A landscape with many valleys, sampled at points; each row gives a point and its height.
From any point a ball rolls to the lowest of the 5 points nearest to it. It stops when none of these is lower. Distance is the straight distance between rows; heights are no part of it.
z_182: [ 4 -1 -4  7  6  9 -4 -4]  height 38.6
z_104: [-13  11  16  -1 -13   3  -5   5]  height 7.4
z_626: [  6   0 -16  -1  10 -10   7  -5]  height 28.9
z_47: [  7  10 -15   1  10 -11  -5  -6]  height 46.5
z_97: [  0  15 -12  -3   5 -15   3  -3]  height 35.0
z_660: [-12  10  -2  -9  -8 -23   4  -1]  height 13.4
z_857: [  2  12   5   8  -4  13 -10   0]  height 39.3
z_752: [ -1 -20  20   0   2  17   6   5]  height 28.5
z_932: [-14   3  24  -4 -10   8   4  11]  height 30.5
z_63: [ 10  10 -11   9   7   4 -11  -7]  height 68.7
z_323: [ 11   0 -21   2  14 -11  -3 -10]  height 35.6
z_439: [-15  25  13   0 -17   4 -21  -1]  height 43.4
z_273: [ 13 -19  -2   9  -1  15 -14  -2]  height 25.1
z_517: [ 7  7 -1  5  1 10 -7  1]  height 42.0
z_698: [ 17 -20 -13   8   3   7  -9  -4]  height 31.7
z_564: [ -6  -2  -4  -7   2 -10  19   4]  height 32.6
z_451: [ 12  -7  -6  12   3  19 -18  -3]  height 34.5
z_773: [-19  23   8  -7 -17  -6 -12  -2]  height 35.4
z_815: [-10  20  15   2 -15   9 -10   7]  height 30.8
z_995: [-11  28  -2  -7  -6 -22 -13  -8]  height 43.1
z_387: [ 8 -3  2  8 -1 17 -4  1]  height 19.5
z_380: [  9 -38   7   9  -1  13 -11   0]  height 19.9
z_208: [  5 -15  -4  -5   6  -5  18   3]  height 24.8
z_197: [-13  -5  28  -5   1  10  10  12]  height 26.3
z_976: [-1 10  0 -4 -3 -2  0  2]  height 54.3
z_277: [ 18   4 -20   6  14  -1 -14 -14]  height 59.5
z_625: [  8  -5 -10   5   5   2   0  -4]  height 31.9
z_144: [-8 -3 13 -5 -3  0 10  5]  height 26.5
z_204: [ 11 -22 -17   3   6  -4   8  -1]  height 20.9
z_944: [ -1 -12  19   4   1  21   0   5]  height 17.7
z_965: [-12  27   7   1 -11  -3 -15  -5]  height 52.1
z_111: [  4 -29  10   2   6  14   6   4]  height 20.2
z_729: [  2  20  -9  -2   5 -15  -8  -5]  height 49.1
z_974: [-17  21   0 -10 -13 -25  -5 -12]  height 38.1
z_747: [-1 -8  1 -3  1 -2 16  7]  height 29.1
z_820: [  2  22  -8   1   8  -6 -11  -6]  height 71.0
z_170: [-6  1 18 -2 -3  9  6  7]  height 38.5
z_563: [  7 -23 -14  -4   4  -4  15   1]  height 22.8
z_392: [-20  -2  18 -10 -10  -9  18   6]  height 30.9
z_51: [  4 -12   3  -1   2   8  13   6]  height 29.2
z_751: [ 11  -9 -17   4   6  -3   0  -4]  height 25.9
z_884: [ 13 -21 -22   2   8  -6  13  -3]  height 22.3
z_438: [  9 -26   2   7   2  16  -8   3]  height 19.7
z_18: [-13   7   9 -10  -9 -11  13   7]  height 34.9
z_37: [ 14  -9 -21   5   9  -3  -3  -6]  height 29.0
z_185: [-1 -7 14 -1 -1 15  8  6]  height 32.7
z_758: [-1 -4  5 -3  0  3 13  5]  height 34.0
z_603: [ 19  -1 -18  11  11   5 -18 -12]  height 54.7
z_699: [ -6 -10  15  -8   3   2  15   7]  height 24.5
z_813: [-19  20   3  -4 -16 -12  -6  -4]  height 9.5
z_229: [ 12 -34  -8   5   6   5   7   2]  height 17.9
z_954: [  6 -14 -10   1   5   3   9   5]  height 24.4
z_709: [  7 -37  11   7   7  17  -6   1]  height 20.0
z_775: [ 5  0 -8  1  5  1  6 -1]  height 32.5
z_953: [-8  8  8 -5 -5  1  3  4]  height 38.7
z_96: [ 9 -6 -5  2  4 12  0 -1]  height 32.1
z_704: [ -5  19  -7  -6   0 -24   0  -7]  height 9.7
z_684: [-10  18  -1  -5  -7 -12  -6   0]  height 46.0
z_203: [  4 -10 -13   0   9 -11  16   4]  height 24.9
z_502: [-14  -1   9 -11  -4 -12  21   8]  height 17.8
z_196: [  5  16  -5   8   1  13 -16  -1]  height 51.0
z_850: [ 17  -3 -13  12   4  12 -21 -10]  height 45.3
z_980: [-12  -4  23  -9  -4   1  15  10]  height 8.6
z_24: [-1  9 18  2 -6 16 -1  5]  height 39.2
z_737: [ 14  12 -19   1  18 -16 -11 -12]  height 16.9
z_378: [ -9   9   1  -8  -6 -14  10   2]  height 32.3
z_458: [-14  26   6  -3 -12 -13  -9  -3]  height 36.6
z_155: [-3 13  1  2 -2  5 -3  1]  height 55.9
z_57: [ -2   5  -6  -5   3 -11   9   3]  height 38.0
z_946: [ -8  24   1   0  -6  -6 -11  -2]  height 56.3
z_125: [ 11 -33  -1   4   2   7   0  -1]  height 15.7
z_278: [-19   7  14  -9 -15  -8   8   6]  height 39.1

Two balls start at each pair of points below. Name the first point that both come to, or write none.
z_625 / z_775 | z_204
z_603 / z_196 | none
z_208 / z_954 | z_204
z_57 / z_820 | z_704

For each start below, name the point where the ball stops.
z_63 | z_387
z_170 | z_980
z_884 | z_125
z_203 | z_125

Call two points neighbours if one is among the 5 nearest of the other. Go from one point of each pair to the other, from neighbour to neighbour, staying as low as possible. Name the highest point that can't be avoided.
z_704 / z_502 | z_378
z_125 / z_104 | z_932
z_980 / z_502 | z_144
z_387 / z_737 | z_323
z_125 / z_980 | z_752
